Each row is a point on a tangle of strands that fork and nearly touch. The rows are in no order.
In the rows, 128 means zero.
Points whose rows are less than 70.6 apart are linked; no others are. Some points are linked to none.
<1624>: [107  84 150 160 149 119  53 113 107 161 139  88 162 125 148 104 106 117
 141 169  96]
<2102>: [161 135 100 117 109 160 109 101 157 142 108  80 113  90 160 127 164 125
 145 149 127]
<2471>: [ 96 115 167 134 126 146 202 187 172 116 139 122 140 124 118 162 164 162
 110  83 100]
<1238>: [204 183 130 107 147 139 111  74 119 135 133 143 129  98  93  82 112 124
 148 150 118]
<223>: [107  90 132 143 138 123 100 153 114 117 111  49 168 139 188 142 116 115
 134 147 128]
<2419>: [123 150 109 132 115 173  97 111 134 156 122 136 117 124 132 157 132 166
 131 156 122]
<158>: [108 119 154 174 126 115 120 151  87  98 109 129 169 149 153 124  50 133
 131  82 126]
<149>: [106 117 140 161 137 132 170 186 114  95 130 166 107 154 114 132  93 154
 125  67 103]
<1077>: [104 115 125 100 146 155 145 145 148 116 152 165  73 153 136 143 125 141
 112 127 152]
<237>: [164 158 147 159 131 141  82  82 118 160 138 142 133 102 119  81 134 113
 158 164  96]
<272>: [104 145 139 113 118 148 161 142 133 149 182 202  77 132 104  83 119 124
  92 155 129]
<1615>: [176 153 147 145 130 130  84  81 122 170 137 121 137 119 115  57 146  88
 159 167  83]
<1122>: [160 143 150 106  74 138 185 147 130 119 137 114 103  95  99  88 171 108
 136 146 117]
<2177>: [127 134  93 120 107 174 102  95 167 146  92 106 130 114 159 197 140 160
 136 157 145]
<1206>: [ 59 100 157  77 189 118 175 164 144 104 148 176 108 156 159 117 153 158
 139  90 137]
<2696>: [132 166 108 138 136 156  90  92 135 155 112 148 139 113 109 167 130 156
 146 178 121]
<248>: [145 169 112 142 162 129  97 101 106 148 161 204 137 113 112 108  77 135
 108 157 115]
<1669>: [121  99  88 148 164  96 142  95 103  77 103 155 169 112 101 148 101 150
  56 129 192]
<1853>: [152 138 124 135 147 113  92  64 124 150  91 171 146  92  81 173 123 130
 153 195 140]
<547>: [146 105 145 145 112 148 196 153 185  99 113 114 110  89 116 116 148 120
 141  62 106]
<83>: [123 155 134 133  81 156 124 123 120 185 151 153  89 101  89 122 163 153
 131 174 103]
<126>: [117 116 193  90 131 155 174 174 160 149 163 159 110 144 148 149 172 142
 109 123 114]
<988>: [ 61 123 160  72 101 131 142 152 105 183 136 168  98 165 121 148 167 159
 142 161 123]
<114>: [130 157 127 163  91 102 107 152 103 158 142  81 136 143 130  85 172  74
 112 134  91]
<1522>: [110 129 154 130 135 151 195 169 168  84 132 145 106 128 108 158 165 132
 116 118 123]
<359>: [175 142 138 138 104 131 135  99 142 104 105 100 148 134 127  81  85  86
 132  54 139]
<1266>: [120 153 118 161 132 116 146 167  92  90 127 172 137 156 130 128  61 139
 116  88 123]
<598>: [133 177 140 184  93 125 140 141  88 112 138 143 118 128 104  66  99 109
 133  93 112]
<491>: [ 91 115 103  91 145 119 134 144 107 113 185 200  99 178 142  91  89 143
 124 117 140]
<277>: [107  88 120 145 138 142 156 182 149  82 107  95 132 146 142 184 142 174
 143  66 105]
<580>: [127  93 106 143 179  98  83  87  94 159 118 191 149 114  89 167  81 165
 107 161 149]
<2112>: [104  99 153  99 135 163 154 151 150 131 144 159  78 152 136 145 147 152
 115 131 135]
<2722>: [130 155 134 140 142 147 105 139  79 112 144 148 138 138 148 114  90 148
 111 143 116]
<1897>: [103 151 161  94 165 145 188 146 218 143 156 175  86 146 155 129 165 160
 132 121 175]
<2161>: [142 113 131 159 104 140 172 153 164  93 109 113 107 106 124 131 139 122
 147  66 118]
<1849>: [130 146 150 192  97 129 147 166 104 105 135 149 102 130 118  90  95 117
 131  76 112]
<1814>: [131 115 104 114 143 108  99  86 159 122  88  31 157 112 138 138 147  66
 123 149 133]
<643>: [156 164 149 144 160  89 103  81  89 103 133 157 163  91  91  86  93  99
 129 145 125]
<1927>: [142 160 136 159  92 108 103 135  94 156 162  95 136 136 117  59 170  81
 122 140  86]
<1947>: [120 166 143 101 138 136 205 144 167 118 177 208  94 147 121  84 146 105
 107 145 148]
<1923>: [114  91 165 144 106 107 157 211  93 127 146 114 124 134 137 132 150 143
 147  98  87]
<474>: [ 79 121 120  90 145 139 154 130 181 146 139 167  66 160 129 157 126 158
 146 136 181]
<2118>: [135 151 130 165 105 122  79 133  98 214 146 117 140 119 125 120 162 154
 163 186  90]
<2703>: [108 138  99 112 100 170 109 124 145 157 118 111 103 144 123 190 179 172
 139 184 134]
<853>: [119  81 128  98 150 152  98 111 116 103  95 117 163 123 171 193  91 160
 101 131 159]
<1498>: [149 129 167 141  81 126 206 162 155 133 125 120 119  98 101  97 161 102
 153  96 110]
<2766>: [110 107  97  92 187 108 148 143 127  75 118 157 150 179 162 196 117 152
 109  69 185]
<71>: [129 106 161 126  99  93 137 207 120 159 161  80 106 109 157 136 169  89
 132 135 105]
<2786>: [104  82 117  94 139 176 120 139 150 123 110 131  91 167 168 191 146 170
 134 110 138]
<1039>: [128 144 187 102 129 151 192 183 175 123 164 147 128 130 136 158 192 140
 108 116 108]
<413>: [139 130 120 148 110 105 122  87 148 146  89  66 165 144 108  90 102  65
 102 117  69]
<493>: [113 156 144 112  76 144 128 138 120 193 163 149  99 104  80 142 183 154
 129 203 100]
<1863>: [130 137 155 162 160  82  87  94  76  96 139 143 164  96  93 108  86 110
 117 143 132]
<1752>: [131 121 113 118 127 169  93  89 153 134  97 110 149 101 158 191 113 153
 119 147 150]
<111>: [103 141 179 110 125 143 195 193 175 123 153 121 148 132 133 167 186 155
 106  93  98]
<477>: [155 127 135 161 139 140 160 153 143  60 125 146 103 104 129 120 103 120
 119  34 117]
<681>: [148 116 122 141 141 109  69  73 125 144  91 137 145  87  88 190 135 136
 167 211 141]
<1188>: [129  98 103 154 154  96 132  87  99  73  80 121 161  95 100 160 109 152
  75 112 195]
<1798>: [133 146 111  86 125 165 156 111 154 107 138 169  72 117 107 125 138 116
 106 136 147]
<621>: [121 142 125 141 102 136  90 144  87 202 139 120 135 132 133 135 155 175
 155 180  90]
<757>: [124 132 125 154 116  94 106  82 133 128 106  76 178 140  92  94 115  64
 118 134  81]
<1217>: [ 82 103 127  97 172 132 158 167 118  76 133 159 106 178 139 148 136 151
 130  87 125]
<1320>: [120 148 133 157 117 109 101 101 121 118 122  83 174 133 120  93 130  79
 133 141 104]
<2317>: [152 145 113 144  87 124 134 115 149 144  98  68 141 154 125  81 129  74
 129  94 103]
<1175>: [165 150 136 130  93 138 108 112 110 166 157 112 103  94 110  60 172 113
 141 151  98]
<684>: [109 139 121 151 139 121 158 179 100  87 132 166 116 165 122 144  83 146
 120  84 113]
<2562>: [127 123 158 140 115 157 215 160 197 111 121 124 126  86 119 128 161 136
 123  66 102]
<1782>: [151 114 113 124 103 163 131 141 152 108 120  98  95 109 157 151 171 132
 128 140 133]
<1886>: [104 172  82 108 133 151 116  96 147 152 143 174  92 138 105 154 125 146
 125 143 153]
<1234>: [135 102 111 134 116 155 102 150 132 161 114  77 120 125 198 150 143 153
 134 150 124]
<1703>: [140 146 180 143  88 123 206 181 166 140 142 138 136  90 119 122 167 112
 137  93  94]
<2168>: [ 87  94 135 105 161 140 155 173 105  80 117 144 114 166 147 158 152 158
 132  83 105]
<2271>: [ 88 135 172  88 162 135 179 158 195 159 150 178  92 156 158 126 155 172
 143 117 165]
<307>: [ 85 162 138  93 116 149 133 122 131 176 164 163  86 141  80 140 179 154
 128 208 142]
<2700>: [ 96 166  93 104 116 150 135  99 160 155 143 176  73 132  83 138 137 139
 132 163 154]
<1729>: [151 127 124 143 117 120 152 102 143  82  63 114 167 100 135 171 105 125
 113  77 179]
<517>: [140 107 117 146 112 111 165 166 170 152  94  55 105 118 130 124 183  74
 142  75 120]
<1359>: [ 82 156 101 101 158 135 100 108  92 165 128 177 146 168 120 149 102 165
 141 163 124]
<1373>: [129 131 135 133 168 124  87  99  96 127 140 163 155 102 122 135  72 144
 101 152 134]
<2382>: [172  85 125 134 147  84  49  47 115 120 118  92 139 118  98 128 138  76
 136 146 120]
<331>: [113  83 119 145 127  92  88  96 126  87  99  49 169 104 134 171 122 110
 114 127 167]
<2561>: [ 86 168 109 106 118 150 133 112 143 165 151 168  76 140  76 142 159 147
 132 182 143]
<1989>: [171 106 150 128 150  92  71  53 112 117 120 118 150 103  90 109 123  87
 143 154 130]
<507>: [146 127 121 175 102 134 141 145 154  96 101 102 126 121 145 131 129 114
 154  67 126]
<601>: [109  93 130 136 140 138 153 190 118  86 111 114 126 155 147 165 147 169
 141  84 101]
<25>: [106 101  98  88 171 103 133 119  99  95 134 181 172 173 165 151  89 150
  87 105 184]
<852>: [127 122 143 155 150 121  73  93 101 160 117 153 150 106 103 153  89 146
 160 188 113]
<2207>: [ 96  65 119  88 170 137 101  96 106 119  89 141 161 131 160 192  87 165
  88 117 174]
<1905>: [125 157 144  72 149 158 200 117 217 121 141 179  81 129 132 116 165 116
 127 133 170]
<1952>: [129 118 144 174  88 110 147 185 118 127 143 100 115 129 130 118 159 107
 143 105 109]
<385>: [ 89  81 138 151 137  97  71 128  94 104 126  62 174 137 142 133  94 112
 126 143 121]
<1300>: [126 135 113 108 155 144 109 112 111 118 129 160 146 134 152 158  88 147
  89 128 154]
<334>: [164 158 152 150 161 115  87  80  98 134 140 175 142  90 106  84  93 104
 141 160 110]
<1817>: [ 61 111 157  75  79 127 121 160  88 184 134 174 110 151 132 148 172 153
 143 154  95]
<1240>: [131 102 142 128 110 148 119 171  87 130 140 119 108 141 167 125 141 159
 125 134 103]
<2069>: [ 97 124 102 108 161 111 143 164  84  78 122 183 145 182 157 148  92 141
 118  80 130]
<505>: [109 104 130 187 118 113 118 154 145 128  99  69 165 158 173 133 106  89
 128  87 120]
<2041>: [103 117 156 167 119 114 113 147  87  97 108 100 176 151 151 130  72 129
 141 115 127]
<2389>: [155 114 136 160 125 122 147 110 152  80  75 122 163 104 155 174  96 124
 112  50 169]
<1258>: [148 157 143 159 106 124 130  98 125 102 108 126 154 119 125  92  77  95
 130  67 141]
<231>: [ 86 116 131  96 150 115 162 167 118 110 186 205  96 174 131  86 103 135
 118 126 138]
<2595>: [136 125 115 168 106 126 137 155 147 101 103  77 137 133 159 148 150 112
 150 106 131]
<812>: [ 57  89 139  87 178 119 156 159 120  92 142 177 103 166 159 125 148 151
 137  83 126]
<436>: [111 143 156 170 138  98  97 111  79  93 136 120 174 117 110 109  73 111
 123 132 129]
<1316>: [151 148 135 140  85 151 113 118 114 185 152 139  95  84 102  85 163 137
 137 160  96]
<2720>: [133 163 134 160 107 113 129 103 116  96 103 123 165 110 121 118  87 108
 126  97 148]
<2222>: [106 117 112  92 176 128 157 146 165  72 146 154  92 155 136 181 135 143
 119  92 179]
<1423>: [113 123 156 142 120 149 201 167 183  95 123 125 123 111 109 155 169 141
 125  96 111]
<795>: [133 124 132 156 115 137  89 143 110 159 146  78 138 126 177 104 145 121
 123 153 117]
<576>: [137 121 141 151 111 140 102 160  84 132 146 102 129 139 172 114 136 144
 129 142 113]
<1192>: [114 119 156 149 146 112  78 114  80  99 139 109 173 114 133 125  80 128
 125 147 128]
<749>: [112 142 121 120 175 114  86 102  90 159 126 188 160 142  96 165  97 150
 144 206 122]
<2662>: [165 121 130 117  92 138 203 150 180 118 100  78 107 106  97 116 160 115
 167 105 126]
<990>: [128 122 137 124 124 159 125 160  95 121 146 150  93 145 145 125 120 158
 112 134 113]
<104>: [142 100 128 167 125 126 126 123 178  95  91  77 160 125 178 140 110  83
 127  56 139]
<2736>: [ 94 121 176 100 149 129 182 182 105 124 169 188 102 168 122 103 136 137
 106 126 109]
<1153>: [185 121 118 121  89 140 180 136 185 118 100  64 101 124  96 108 133 111
 165  84 137]
<1358>: [102 113 141 166 125 108  98 164  95 145 123  64 169 165 170 107 130  96
 116 141 109]
<836>: [172 140 143 100  74 124 178 145 137 143 140  79 107 109  90  75 171  94
 145 147 122]
<2017>: [142 160  80  99 148 136 121  89 138 114 144 182 122 124 130 142 114 132
  87 121 173]
<2360>: [148  86 126 143 162 111  71  62 114 131 102 140 139  76 102 168 110 149
 113 148 162]
<1386>: [146 153  95 135 115 152  93  91 159 169  96 102 143  96 130 161 169 146
 167 192 116]
<1341>: [118 102 148 146 107  97 108 199  65 152 142  88 144 157 177 107 150 114
 139 115  96]
<2038>: [151 183 132 154 138 142 103 114  82 139 163 172 113 106 107  68 112 129
 120 150  98]
<508>: [ 80 107 164  87 150 120 173 171 112 140 176 209  97 172 143  84 126 138
 118 120 123]
<2237>: [126 102  94 129 172 106 132  96 102  89 131 169 175 123 115 146  97 149
  58 138 185]
<2534>: [ 89 140 132 113 121 143 147 140 126 169 176 197  81 151 103  99 114 146
 109 157 129]
<997>: [124 135 136 163  87  94 114 182 103 167 143  77 121 143 136 105 167  67
 111 114  96]
<1032>: [123  97 164 149 101  99 153 211 114 139 156  94 123 121 137 139 158 118
 144 118  96]
<632>: [175 167  97 103 153 130 120  54 142 167  95 183 140  98  79 153 125 133
 138 163 148]
<2395>: [122  92 119 170 130 139 151 177 172  95 112  80 126 120 153 165 140 151
 145  55 110]
<1356>: [104  89 118 151 122  98 102 118 139  95  92  50 173 120 152 169 110  98
 122 122 156]
<382>: [ 96 100 120 139 159 142 162 172 155  74 110 121 126 148 131 183 114 173
 126  37 113]
<2332>: [177 147 111 102 140 134 104  96 156 184 113  47 128 129 128  84 175  81
 131 160 103]
<858>: [159 148 103 126 121 143  93  71 162 178  95  95 141  90 127 136 157 128
 178 175 117]
<1049>: [ 94 107 130  82 180 140 165 145 188  92 153 157  81 153 140 163 138 148
 133 109 179]
<2282>: [180 154  95 109 112 155 110  78 166 186 102  87 120  95 110 116 163 139
 179 167 113]
<733>: [116 102 105 125 146  91  83  78 145 119  89  42 153 117 123 139 139  65
 111 150 111]
<138>: [132 143 137 108 116 159 165 137 141 104 143 160  79 114 113 115 147 116
 104 144 132]
<2223>: [132 104 149 144 156 107  66  87 100 104 133 115 157  91 118 138  99 127
 124 149 140]
<2708>: [ 97 121 110  88 147 131 149 131 171 123 165 181  73 153 135 132 110 144
 127 127 176]
<2036>: [143 183 113 135 108 130 160 134 100  92 133 157  98 113  90  88 112 118
 118 126 119]
<796>: [120 165 143 173 119 110 118 120  95  96 120 132 167 118 120 117  79 117
 128 115 137]
<1946>: [194 167 109 105  95 140 155 118 151 116 129  59 109 125  78  93 137 117
 157 136 140]
<1997>: [ 88 137  81  95 129 106 120 115 129 145 178 202 110 173 129 115  88 167
 147 125 161]
<2739>: [142 109 132 153 135 117  66  66 144 171 110 113 147  99 116 121 131  94
 172 184 110]
<2541>: [117 114 110 128 178  92  89  94  92 163 124 202 161 136  83 165  83 155
 128 183 134]
<763>: [126 119 130 155 118 137  79 136 113 202 133  87 144 122 172 117 140 141
 141 164 107]
<1940>: [120 131 144 171 133 122 135 168  86  96 112 150 149 154 149 127  53 144
 127  66 115]
<444>: [193 134 133 129 103 133 143 106 163 102 110  75 137 150 124  86  95  86
 129  57 132]
<699>: [134 111 116 145 133 108 151  89 123  77  63 117 168  95 118 173 109 139
  88 100 198]
<2072>: [ 86 104 153  96  70 129 112 165  69 193 136 161 109 135 137 135 152 163
 142 145  74]
<2651>: [119  91 128 136 136 139  91 144 124 156 111  61 153 127 202 134 125 133
 130 157 125]
<2609>: [106  99 103 145 123  85  95  88 146 117  81  45 158 126 117 145 118  62
 103 122 107]
<596>: [135 156 194 133  92 122 194 196 145 135 165 147 138 111 129 137 170 118
 124 117  87]
<2400>: [111  89 112 106 180 102 101 109  73 115 137 178 174 129 127 136  66 158
  75 137 150]
<737>: [104 111  87  84 162  96 133 129  95  87 160 195 155 187 173 129  90 147
 112  90 169]
<1960>: [155 193 134 151 127 135 110 106  83 111 149 147 127 106 103  62 124 113
 137 144 105]
<692>: [124  98 135 190 127 125 124 170 148 122 110  80 154 150 175 134 119 113
 144  65 116]
<603>: [117 140 130 121 152 130 114 144  67  92 129 153 155 146 150 129  71 146
 108 131 122]
<1712>: [113 104 178 100 123 155 161 167 137 143 157 162  92 143 138 139 153 142
 108 138 117]
<1146>: [194 131 156 114 152 101  95  54 123 125 125 111 154 113  84  93 114  88
 150 160 125]
<1969>: [157 154 141 134  90 122 109 125  98 159 166 102 119 113 105  52 176  86
 135 144  91]
<190>: [127 126 144 142  93  93 113 195  99 166 161  78 109 127 146 119 167  74
 121 129 103]
<2687>: [129 101 147 170 144 116  53  86 112 160 122 131 150 105 106 140  92 132
 168 181 115]
<2673>: [194 183  87  87 150 128 129  81 124 130 148 193 121 102  86  90 107 126
 113 134 127]
<2353>: [132 161 133 144 126 152 109 136  84 148 172 177  96 125 115  82 109 152
 108 150  98]
<191>: [140 186 136 161 102 126 125 123  84 112 143 128 127 118 102  63 126 107
 139 126 107]
<2401>: [149 143 143 101  94 164 168 132 133 119 138 142  83  95 105  95 160 120
 116 155 123]
<1516>: [128 114 134 149 152 147 177 156 173  66 131 143 104 105 118 146 108 137
 107  37 116]
<2619>: [122 111 100 127  88 143 110 154 137 202 115  82 101 117 164 170 170 160
 142 167 118]
<1842>: [ 63 119 139  91 113 138 140 146 104 178 138 180  89 171 117 126 138 164
 138 143 125]
<171>: [131 134 109 146 117 116 133 156 148 149  86  42 119 137 156 136 183  67
 127 116 129]
<2500>: [104 115 117 141 160 143 171 158 179  70 126 142 110 127 116 181 108 153
 108  33 130]
<2018>: [180 147 124 110  82 131 172 138 150 137 136  60 104 125  78  77 157 106
 153 142 128]
<182>: [155 111 119 123 100 114 191 160 182 143  95  58 108 111 116 122 181  91
 158  97 125]
<1036>: [135 124 111 154  97 113 146 157 150 141  98  62 116 133 135 114 171  75
 138  96 118]
<1043>: [130 146 120 127 133 164 110 135 101 120 145 156 104 136 142 128 107 152
 104 138 122]
<1071>: [132 166  85 106 138 151 111  94 141 138 144 181 103 121 116 141 110 136
 101 127 151]
<633>: [196 152 106  98 101 163 122  87 162 178 125  89  95  95  90  99 157 145
 169 164 116]
<725>: [ 99  97 168 139 120 120 171 204  93 114 135 144 125 147 127 134 141 157
 137  91  83]
<917>: [109 144 138 134 113 152 115 141  87 180 163 176  93 138 104 104 122 166
 114 156  96]
<1389>: [120 107 137 138 108 131  82 148  80 203 136 104 145 136 178 108 134 155
 144 145  91]
<944>: [137 132 136 173 129 129  76  91 138 194 125 109 149 107 129 109 144 114
 167 188 102]
<2255>: [133 124 157 184  99 133 170 166 127 107 134 148  97 114 111  92 119 114
 136  72 107]
<2199>: [151 119 128 148 128 108  71  64 136 158  93 125 145  92  93 155 132 109
 189 203 127]
<298>: [ 89  84 145 156 123  95  88 133  87  95 114  75 184 146 141 135  75 121
 135 122 126]
<1469>: [206 173 110  84 102 149 160 113 151 102 129  78 101 114  68 114 128 138
 142 141 153]
<415>: [113 103 146 149 120 105 104 178  72 152 130  71 164 164 187 105 140 112
 127 128 102]
<1776>: [116 109  88  86 148  94 125 108 111 103 181 207 159 176 172 122  85 166
 114  97 188]
<2732>: [158 132 138 130 153 126  90  64 123 131 114 149 148  74 111 134 104 128
 126 155 137]
<482>: [136  83 120 141 140  99  86  77 112  79  94  77 159  85 123 170 133 139
 102 127 181]
<537>: [112 156 161 108 121 147 183 149 146 147 180 209  85 136 115  84 138 112
  90 156 130]
<1789>: [202 184 109 102 154 128 118  70 115 147 133 188 128  95  83  86 102 127
 137 150 117]
<526>: [184 174 108  82 106 142 181 122 140  92 120 114  94 117  62 110 111 129
 134 126 147]
<2098>: [139 167 135  60 135 161 205 107 200 125 140 181  78 132 112 101 152 107
 125 145 160]
<1176>: [150 130  96 124 125 131 130 138 157 134  87  35 112 120 174 137 189  84
 137 132 144]
<553>: [ 91  96 166 148 135 131 183 198 113 108 137 153 123 140 115 128 117 166
 123  59  80]
<1321>: [109 142 109 124  95 167 112 125 134 169 128 132 100 136 114 166 161 175
 137 174 120]
<1145>: [143 141  70 106 146 106 140  92 138  91 171 192 153 151 138 134 124 140
  82 110 210]
<973>: [126 122 114 162 118 118 123 145 152 107  92  57 154 132 174 152 138  91
 140 122 142]
<2423>: [ 72 101 172  77 175 135 171 153 168 144 142 171  95 158 160 127 155 164
 142 104 146]
<823>: [147 154  70  94 143 117 149  96 146  86 147 181 126 138 125 146 132 123
  86 104 199]
<2345>: [141 171 113 111 107 129 190 138 126  89 124 165  91 117  73  98 121 109
 122 125 125]
<914>: [108 112  97  86 186 102 153 146 150  70 143 154 118 173 150 185 129 154
 126  69 188]
<950>: [119 139  87 123 103 167 103 118 157 158  99  96 122 126 145 193 168 170
 144 179 132]
<2568>: [127  88 118 136 172 113  74  83 101 146 109 158 147 101 104 172  82 166
 106 147 151]
<1566>: [122  97 118 146 110  97 111  80 160 120  79  60 166 128 123 126  99  66
 101  92 115]
<1601>: [151 196 101 126 126 120 141 121  87 101 156 180 104 106  84  67 109 116
 112 136 109]
<469>: [ 97 128  88  94 143 129 119 122 119 136 167 193 104 171 142 118  88 154
 123 117 154]
<650>: [158 168 101  85 111 133 188 125 134  84 118 152  96 120  71 114 116 116
 122 115 143]
<489>: [146 132 107 138 101 156 104 121 145 172 126  85 107  95 163 120 167 128
 140 154 123]
<2152>: [123 110 105 133 172  94 118 108  80 102 144 176 179 120 115 134  78 149
  67 141 162]
<2686>: [159 139 122 140  97 123 126  94 152 139 103  76 160 155 114  77  99  70
 115  96  94]
<2584>: [199 156 159 117 151 122  99  62 120 139 129 134 144 110  89  81 109  96
 161 164 115]
<2402>: [101 133 142 116 153 140 189 164 157  85 149 171  95 147 110 141 144 127
 113 128 140]
<1047>: [ 94  82 121  95 172 117  95 107  66 112 108 164 168 125 148 153  69 155
  90 123 141]
<618>: [119  81 152 170 148 112  42  91 105 160 133 113 147 120 118 121  92 121
 162 173 102]
<976>: [167 187  87  99 140 126 133  97 111 109 157 187 114 104  92  85 108 119
 105 134 122]
<2718>: [133 151 112  64 125 163 176  99 174 122 140 177  74 118  98 107 134 110
 114 141 155]
<1277>: [155 134 101 113 122 147 104  99 159 127 104  65 136  99 172 130 158 104
 143 147 140]
<1943>: [141 121 165 167  80 123 180 165 140 128 134 131 110 106 104  83 145  98
 145  78 106]
<1307>: [109 102 112 155 126 105 111 125 157 108  78  38 168 125 161 164 125  76
 128 123 151]
<2313>: [105 130 122 109 157 131 127 155  67  86 115 168 146 167 167 140  91 149
 116 110 120]
<1652>: [108 106 137 117  82 129  95 165  71 200 134 128 125 130 165 129 146 167
 149 139  78]
<1364>: [135 107 126 112 141 154 101 110 134 102 102 109 154 106 167 190 101 152
 101 141 161]
<2697>: [201 142  95  79 104 159 137 107 172 134 119  47  99 105 118 110 159 127
 153 152 145]
<2076>: [129  95 130 189 126 127 139 179 156 116 116  78 132 134 167 146 135 133
 149  57 109]
<2202>: [143 135 104 116 133 128 107  94 158 130  93  40 150 112 159 119 156  76
 132 150 135]
<2349>: [193 132 115 122  95 137 153 115 178 117 100  60 123 144 113 105 112  99
 152  70 142]
<2278>: [156 144 111 122  94 131 133 132 131 135 127  68 113 118 135  91 181  92
 140 139 119]
<356>: [139 152 128 148 142 135  86  83 124 158 111 159 150 101 103 158 112 145
 153 186 120]
<1014>: [144  75 114 139 153  89  43  61 126 121 114  72 142 109 120 148 138  87
 125 146 124]
<1721>: [ 71 142 119 103 126 134 138 135 113 176 160 186  85 169 102 113 120 159
 131 158 138]
<411>: [130 142 124 177  86 117 124 134 134 129 110  87 143 146 142  98 133  83
 136  97 111]
<2254>: [154  79 118 140 160 112  69  58 112 106  96 106 142  74 116 165 131 146
 105 138 173]
<1813>: [189 144  91  90 101 142 152 122 167 108 102  44 114 117 124 129 158 116
 160 132 149]
<121>: [115 138  94 101 159 134 108 114 109 127 153 184 137 161 149 137  81 151
  96 124 152]
<2119>: [113 140 133 133 103 155  99 141  77 189 142 149 113 141 122 126 136 179
 138 159  88]
<1241>: [154 104 143 164 131 126 134 120 158  75  93 102 164 111 167 152  95 106
 121  41 158]
<575>: [103 147 165  98 114 166 175 133 194 165 139 177  79 140 127 142 168 135
 123 148 161]
<2075>: [127 128 136 191  86 123 136 166 123 125 127  99 126 141 139 103 141 103
 138  91 114]
<1801>: [134 129 102 139  88 141 103 131 146 199 121  83 103  94 155 142 174 139
 144 162 121]
<652>: [142 148 130 168 105 133  83 109 122 205 142 115 131 104 126 103 161 130
 159 174  94]
<1170>: [ 96 124 101 120 157 108 160 171 108  78 137 182 128 182 131 150  89 146
 122  71 128]
<1028>: [129 124  84 110 146 100 133 101 119  94 187 201 161 169 146 126  96 153
  88 109 196]
<1324>: [123 124 135 135 137 129 116 141  98  82 105 115 165 133 158 168  87 143
 116 125 150]
<1416>: [101 149 147 111 155 131 197 156 170 102 175 192 102 151 122 106 143 117
 111 135 153]
<1486>: [123  78 121 151 150  90  46  81 119 108 129  66 154 109 130 147 123 102
 122 144 133]
<2670>: [105 102 101  95 176 100 148 132 101  81 108 168 175 175 163 177  95 149
  91  87 180]
<2304>: [ 94  76 118  83 170 124 109 112  85 101  92 158 166 140 165 171  81 153
  87 114 161]
<1437>: [119 117 141 157 138 133  78 120 114 142 138  82 161 122 165 107 122 115
 126 167 114]
<936>: [124  93 133 161 108 106 114 104 164 104  83  73 168 126 150 134  97  69
 114  74 144]
<1586>: [144 149 147 146 135 115  87  87 113 119 134  99 166 119 117  83 133  82
 141 156 101]
<2684>: [ 69 117 122  75 149 113 160 135 189 133 121 160  82 151 142 163 128 188
 172 135 192]
<1053>: [166 196  94 130 126  92 155 101 102 103 124 173 155 111  84  89  80 120
 107 102 141]
<1944>: [176 136  87  97 115 136 143 124 165 119  86  34 115 115 153 132 179  97
 153 131 147]
<1264>: [124 149 202 116 112 132 187 203 131 133 173 167 130 132 125 134 161 130
 111 122  89]
<2061>: [194 141  99  80 101 171 139  95 167 142 121  79  88  95 106 110 153 140
 150 150 132]
<769>: [169 143 144 133 138 118  92  77 126 145 133  99 156 133 107  66 147  75
 146 167  85]
<1708>: [111  93 153 138 101 100 136 208  65 133 136 110 138 148 166 124 153 136
 151  98  79]
<2715>: [106 142 196 107 136 132 192 197 123 130 172 181 120 157 128 124 151 138
 104 122 103]
<843>: [153 157 147 162 146 137  85  88 110 150 137 164 141  94 112  98 102 125
 148 166 104]
<2597>: [ 69 109 134  75 161 110 170 146 195 139 122 180  90 146 159 134 129 191
 170 127 178]
<269>: [ 92 103 130 182 119 106 108 151 126 141  98  57 167 170 162 125 113  80
 112 123 108]
<1098>: [112 168 108 122 168 130  94 105 103 163 135 187 148 152  97 159 105 159
 141 194 116]
<480>: [ 92 147 156  92  91 146 130 145 112 190 164 154  98 145  93 147 174 161
 126 199 119]
<560>: [106  78 130 148 147  95  53 103 100  99 132  65 165 121 134 145 102 116
 124 145 130]
<1210>: [128  95 112 124  94 152 109 157 129 184 116  99 104 129 174 156 156 167
 137 148 111]

A fork is a point with three links. Follow the links from the first point to the second and name the forks in between, in order.
<1014>; <411>: <684> > <1923> > <1032>
<2207>; <1437>: <356>
<1217>; <1358>: <277>
<1927>; <2075>: <1032>
<114>; <1486>: <1032> > <1923> > <684>
<507>; <126>: <1423>
<1817>; <618>: <795>
<444>; <1320>: <436>

A fork is a point with three links, a tip a point with one. Leave the first point through the second and follow the links. Name the first fork or tip that comes.
<2423>; <1206>: <277>
<1486>; <560>: <684>
<436>; <1863>: <1032>
<1356>; <1307>: <1423>

Follow the links from the first point to the second, and from the first to the third. Name the last point that the two ways share.
<652>; <2304>; <618>: <356>
<684>; <1516>; <997>: <1923>
<158>; <1358>; <413>: <1923>
<2353>; <1321>; <618>: <356>

Name the points in between on the shortest way along the links from the first point to the second, in order.
<1940>; <1358>: <1266> > <684> > <149> > <553> > <725> > <1923> > <1708> > <1341> > <415>
<853>; <852>: <1364> > <1752> > <2177> > <950> > <2703> > <1321> > <2419> > <2696> > <356>
<1969>; <25>: <1175> > <1316> > <83> > <493> > <480> > <307> > <2561> > <2700> > <1886> > <1071> > <2017> > <823> > <1145> > <1028> > <1776> > <737>
<725>; <1969>: <1923> > <1032> > <71> > <190> > <997> > <114> > <1927>
